Each row is a point on a landscape with many valleys, with its height.
From any point a ball takes the steepest step (drop divided by distance) to one of its 2 nearest points. It stops when none of these is lower. Distance is the straight distance between rows; heights are no part of it.
(942) height 1.89: [ 85 110 131 130  76 152 117 161 165 130 100 141  85 117 122 133 150 102
 108 181  96  89]
(502) height 2.42: [ 85 139 124 115 151 163 122 110 104 119  90 160 164 119 107 157 180 165
 115 105 136 132]
(781) height 2.88: [160 102 169 140 146 127  77 140 139 105  80  95 142 160 123  90 143 126
  98 169 114 156]
(225) height 5.14: [107 127 143  87 124 134 160  89 122 100  96 119 181 113 131  89 177 120
 103 178  93 135]
(1104) height 1.52: [ 95 148  91 153 145 109 161 172  96  92 114 156 172 122 125 117 170 120
 139 139 109 123]
(974) height 6.36: [134  84 170 156 192 157 109 155 126 138 125 115 113 146 136 161 123 155
 156  88 136 162]
(825) height 2.60: [102 131  55 108 189 127 162 176 181 165  80 139 157 111 130  80 132 112
 128 161  75 108]
(382) height 3.76: [137 187 171 148  85 137 111 112  71  70 198 126 107 109 136 137 118 136
 106  93 166 145]
(744) height 1.22: [103  88 117 152 168  98 101 203 127 123  39  98 130 111 139 116 144 119
 130 124 165 137]
(501) height 2.57: [149 129 146 172 107 131 117 182  65  66 117 130 116 113 136 182 163 153
 122 128 121 116]
(326) height 2.72: [170 132 115 123  93  56 119 133 136 124 170 104 101 156 142 124 115 126
  94 148 108  78]
(658) height 2.09: [158 173 140 114  91 179  96  93  71 148 156 149 113 114 116 156 103 211
 112 116 173 126]
(162) height 3.99: [153 116 142  87 108 163  71  75 152 135 113  93 127 150 129 144 103  89
 116  92 109 152]
(834) height 5.76: [135  90 148  95 117 180 127 140  85  69 106  80 138  73 128 125 154 132
  87 127  96 140]
(138) height 6.31: [150  85 183 136 179 111 135 140 152 141 137  96  98 140 158 138 121 119
 153 102 129 138]
(372) height 2.79: [150 130 105  73  97 122 169  71 134 171 172 136 130 132 131 132  91 115
 128  99 115 113]
(62) height 3.03: [105 116  63 158 101 146 102 140 161 137  94 143 136 114  95  99 110 128
 147 192  98 138]
(1088) height 3.18: [ 57 152 117 124 176 116 137 164 162 174  82 143 118 122 182 114 148  90
 134 148 160 121]
(331) height 2.14: [140 118 130 163 120 109 149 193  74  51  99 124 159 124 135 140 161 111
 143 128  92 122]
(655) height 3.09: [ 73 152 100  83 142 174 137 119 133 165  77 176 140 107 101 160 155 174
 120 111 159  93]
(878) height 2.45: [170 117 201 146 160 114 119 137 145  82  89  92 160 156 152  74 169  74
 122 150  87 153]
(767) height 3.69: [135 112 149 116 127 178 163 104 154 147 132 144 122 120 125 169 127 121
 143 123  73 128]
(236) height 1.44: [118 100 139 132 142  72  74 132 124 119  90  83 115 147 151  91 134  89
 154 110 195 158]
(857) height 4.35: [171 113 163 167 176 147 149 138 129 102 151 131 141 148 121 141 142 157
 148 160  80 158]
(928) height 3.35: [104 188 120  90  70 132 161  65 126 169 106 140 136  88 143 114 120 127
 147  97 174  91]
(103) height 1.88: [137 108 140 171  75 150 115 113 155 106 149 106 104 122 125 111  95  92
 149 194 119 164]
(187) height 5.94: [195  96 159 119 139 168 101 131  93  60 101  62 155  80 146 109 134 124
 123 139  77 173]
(642) height 4.59: [105 131  73  94 164  89 168 135 127 146  99 154 167 111 122  72 147 160
 104 204 147 122]
(433) height 1.40: [116  97 144 160 180 105  68 167 152 134  44  92 128 152 122  99 137 105
 147 102 159 151]
(272) height 2.18: [148 158  97 136  67 140 113  76 130 153 201 173 129 176  96 135  80 125
 131 117 134 147]
(886) height 1.57: [160 141 140 138 103 124  69 130  88 140 148 128  89 147 133 154 108 184
  97 144 185 126]
(51) height 2.66: [125 144 147 123  72 131 133 113 112 170 181 137  93 114 129 104  67 137
 124 107 186 124]
(931) height 3.98: [121 193 154 181 105 118 144 100  98  73 207 146 130 138  99 130 123 113
 141 108 179 158]
(196) height 4.21: [ 66 174  87 169  73 116 148 139 103 113 171 162 120 101  88  74  99 116
 143 125 175 132]
(239) height 6.41: [114  69 126 137 201 158 116 157 124 141 103 127 140 145 100 155 133 180
 124  74 119 157]
(345) height 2.99: [ 65 161  67 102 156 125 142 186 178 169  87 149 117 110 155 101 153  89
 121 160 122  97]
(89) height 1.12: [162 140 127 133 126 118 100  97 120  96 181 103 130 147 124 142 113 120
 147 101 114 156]
(120) height 1.06: [140  99 155 135  61 156 100 145 156 128 144 120  85 133 133 125 111 114
  99 201  83 116]
(71) height 6.12: [179 101 184 125 147 171 109 106 143  74 113  69 125  96 155 149 127  99
 163 109  91 160]
(998) height 2.37: [129  91 100 134 169 131 184 163 182 180 112 131 123 112 136 144  94 109
 167 117  84 113]
(159) height 2.39: [169 155  78 161 119  76 131 134 100 106 126 135 149 125 131 152 136 165
 157 109 135  93]
(292) height 3.04: [125 136 102 127 155 171 179 107 173 179 108 167 150 125 124 163 118 107
 183 121  90 129]
(771) height 0.99: [ 87 127 169 145 162  69 176 158 128  97 142 115 125 119 171 104 156  71
 132 133 157 136]
(55) height 3.54: [165 133 144  82 125 158  79  78 151 117 118  98 157 150 121 150 135 121
  81 104  63 137]
(367) height 4.22: [187  99 130  98 136 161  64  87 135 128 121  72 103 119 137 145  80 110
 154  86 146 167]
(625) height 1.26: [100 102 110 106 135 101  94 196 135 147  82 120 106 135 119 148 147 145
  66 107 143  87]
(1081) height 4.20: [ 78 180 155 174  99 157 103  89 132  96 162 154 124 158 121 147 136  96
 139 103 156 155]
(330) height 3.38: [109 124  90 161 105 165 119 132 132 129 100 160 130 103  90 157 125 175
 166 155 126 119]
(490) height 6.61: [ 91 141 132 134 141 156 138 104 178 159 166 167 145 166 107 138 112  55
 145  94 102 171]
(54) height 4.04: [129 156 164 167 155 118 157 111 115 101 163 177 151 161 123 142 161 152
 135 190 114 149]
(887) height 1.90: [148 127 121 101  86 111  91 142  81 133 155 125  96 129 122 132 123 178
  63 130 161  89]
(576) height 1.75: [142 143  57 112 141  87 157 143 159 132  98 140 181 128 110  84 144 128
 115 168  60  89]
(629) height 0.38: [107 124 174 139 156  92 173 145  92  81 135 107 127 104 179 131 171 105
 149  84 166 137]
(643) height 0.96: [120  79 143 128 155 119 111 194 124 121  47  94 125 117 124 141 153 146
  85 123 132 117]
(11) height 6.46: [ 93  90  96 140 201 133 135 171 111 136 114 141 172 139  96 112 141 159
 121 109 115 158]
(614) height 4.46: [114 130  81 110 158  72 147  94 105 164 131 148 158 137 124  80 123 169
 137 162 190 140]
(849) height 2.17: [168 135  80  67 120  99 137  65 158 153 121  93 149 136 130 148 109 117
 124  88 119 100]
(798) height 3.00: [133 136 169 151  99 135 144 181  77  94 151 118  78  81 153 170 143 165
 112  87 146  84]
(554) height 3.02: [102 139 123 115 111 134 160  69 129 160 113 122 132  85 143 106 102 112
 171 114 194 150]
(287) height 1.27: [102 121 146 159 129  60 116 154 141 109 127 102 106 133 164  94 132  64
 153 136 173 134]
(804) height 3.25: [118 101 128  72 125 133 178 100 113 137 182 105 122 104 139 117 106 121
 103  83 116 129]
(726) height 6.74: [ 80 100 113  82 145 140 136 132 157 174 131 142 141 154 117 110 123 114
  90 115  95 125]
(354) height 0.57: [100 173  66 122 125  81 143 133 133 105 131 150 178 143 119 101 164 113
 111 147  94  96]
(242) height 1.25: [129 119 120 149 114 130  81 128 103 134 110 119 108 117 123 142 118 167
 135 116 196 139]
(260) height 6.51: [117  79 107 160 185 130 164 163 132 133 158 140 150 140  95  80 104 149
 134 136  93 158]
(227) height 2.47: [152 172 141 146  99 119 111  85 109 160 211 144  99 154 122 117  64 125
 141  90 190 155]
(255) height 1.84: [200 123 196 138 183 113 129 152 111  66  93  82 157 142 166 123 174  99
 138 115  86 133]
(177) height 4.39: [ 98 124  66 104 118  71 153 118 105 152 158 123 140 114 123  61  99 134
 122 129 169 131]
(591) height 2.33: [170 122  91  87 103  99 109 117 115 125 148 121 130 146 113 136 124 166
  77 133 106  87]
(493) height 1.56: [118 121 114 121 144  79 110 187 158 132 100 117 137 147 129 142 159 113
  78 107  78  74]
(698) height 4.80: [118 121 108  89 133 131 155 122 118 117  81 138 167 111  99  93 165 161
  93 208 128 111]
(547) height 3.29: [117  80 146  76  99 155 171 128 118 164 162 116  86  99 152 144  88 101
 106  61 131 116]
(854) height 4.66: [164 119 213 138 193 166 137 115 150 133 124 129 129 155 147 153 154 163
 127 166 102 150]
(88) height 1.99: [150 139  98 146 159 103 106 116 139 136  97 117 133 131 123 184 134 155
 172  69 142 102]
(566) height 6.25: [177  89 171 128 181 134 160 112 161 124 130  72 119 121 145 132 105  89
 195  98  92 152]
(56) height 2.46: [ 77 135  89 132  74 162 126 156 167 115  90 155 129 110 107  96 151  97
 127 195  73  88]
(95) height 3.41: [165 168 187 132  96 134 109 150  72  66 190 125  81  78 165 165 135 136
  96 101 134 116]
(985) height 2.70: [114  98 131 137 129 151 177 113 109 148 118 125 116  72 140 118 107 154
 169 136 180 152]
(675) height 2.32: [103 101 147 145  93 154 151 116 107 107 148 115  96  88 128  98 100 126
 138 170 156 160]
(451) height 3.55: [100 151 152 119 132  98 149 144 128 170 158 177  96 148 147 129 156 154
  96 154 162  75]
(765) height 6.67: [ 81 110 130 122 131 139 141 136 169 178 167 155 114 156 123 118  99  79
 124 126 121 148]
(231) height 1.73: [150 158 131 137  86 116 108  83 126  96 217 139 133 171 106 110 102 110
 104 150 108 159]
(1131) height 5.03: [119 108 214  99 162 176 124 109 156 161 104 137 126 168 145 146 161 139
  86 158  99 143]
(31) height 1.36: [156 152  56 110 125 113 113  95 168 175  84 134 142 136 112 173 106 127
 161 107 126 105]
(318) height 5.53: [ 92 116 121  91  88 190 133  95 112  80  96 105 165  83 119 122 169 120
 105 130  93 126]
(406) height 6.45: [123  96 136 149 166 198 115 104 154 177 117 160 135 165  95 157  89 134
 175 114 125 190]
(877) height 2.73: [134 152 170 104  96 211 123  82  87 136 180 143  98 104 130 150 100 158
 115 110 146 158]
(585) height 1.03: [208 118 145 152 175  97 117 151 128  90  89  85 136 145 127 142 148 133
 185 110 105 123]
(342) height 3.70: [115 139  87 127  85 160 138 120 132 175 130 175 106 116 106 152  97 147
 155 114 145  96]
(799) height 2.96: [113 124 173 117  79 139 159 142 121 150 190 128  65 113 153 142  97 104
 106 105 149 107]
(169) height 4.11: [ 94 189 117 181  87  81 133 115  96  97 168 155 135 126 121  85 115 106
 140 147 193 155]
(186) height 3.37: [ 96 174 123 120 154  72 139 139 146 160 103 162 121 129 168 123 161 125
 112 175 174  83]
(1008) height 1.70: [112 141 145 126 123 140  89 115 111 120  72 125 133 122 132 160 153 154
 113 116 173 131]
(564) height 3.01: [195 131 134 151 116  66  90 128 140 100 148  95 140 170 135 102 131 106
 119 188  92 123]
(1020) height 3.17: [179 111 153 148 141  89  96 111 154 126  94 106 133 168 138  93 126 121
 139 207 134 143]
(872) height 1.96: [128 120  90 131 140  94 163 165 161 133 117 116 129 100 138 139 134 116
 141 106  77  80]
(125) height 4.31: [ 84 145  40 133 104  99 158 154 120 152 156 146 121 102 108  81  92 122
 144 103 147 105]
(800) height 3.30: [130 136 168 104 100 202 151  94 129 160 171 160  97 134 119 181 124 139
 127 116 122 136]
(846) height 2.69: [134 183  72 138  74  89 115 138  98 120 120 153 132 118 112 145 142 171
 130 121 144  60]
(711) height 2.86: [179 130 120 104  94 119  57 117 140 113 131 101 126 160 113 168 125 138
  72 129  75  99]
(595) height 0.41: [208 128 114 156 161  80 113 126 115  78 149  84 143 151 117 127 126 117
 185  91 100 144]
(1038) height 6.53: [126 113 123 138 136 168 120  78 148 152 160 145 140 169 105 137  82 100
 174  95 138 200]
(836) height 3.49: [102 142  89  94 126 160 160 124 110 183 128 187 120 113 106 141 127 180
 126 100 159  81]
(654) height 3.78: [110 143 180 153 132 124 137 146 138 130 165 174 103 172 133 145 155 149
 109 189 122 119]

Call two points neighbours if one is among the 2 nearest of the other. Go from one point of each pair to the other, from neighbour to neighbour, staying as low as possible. Name the highest point that can't be avoided.
(354) and (595) -> (1131)
(242) and (629) -> (767)
(242) and (595) -> (1020)
(643) and (629) -> (236)

For each start below, name the point where the ball stops.
(1131) -> (643)
(342) -> (120)
(642) -> (354)
(974) -> (354)
(54) -> (354)
(1081) -> (354)
(547) -> (595)
(1020) -> (595)
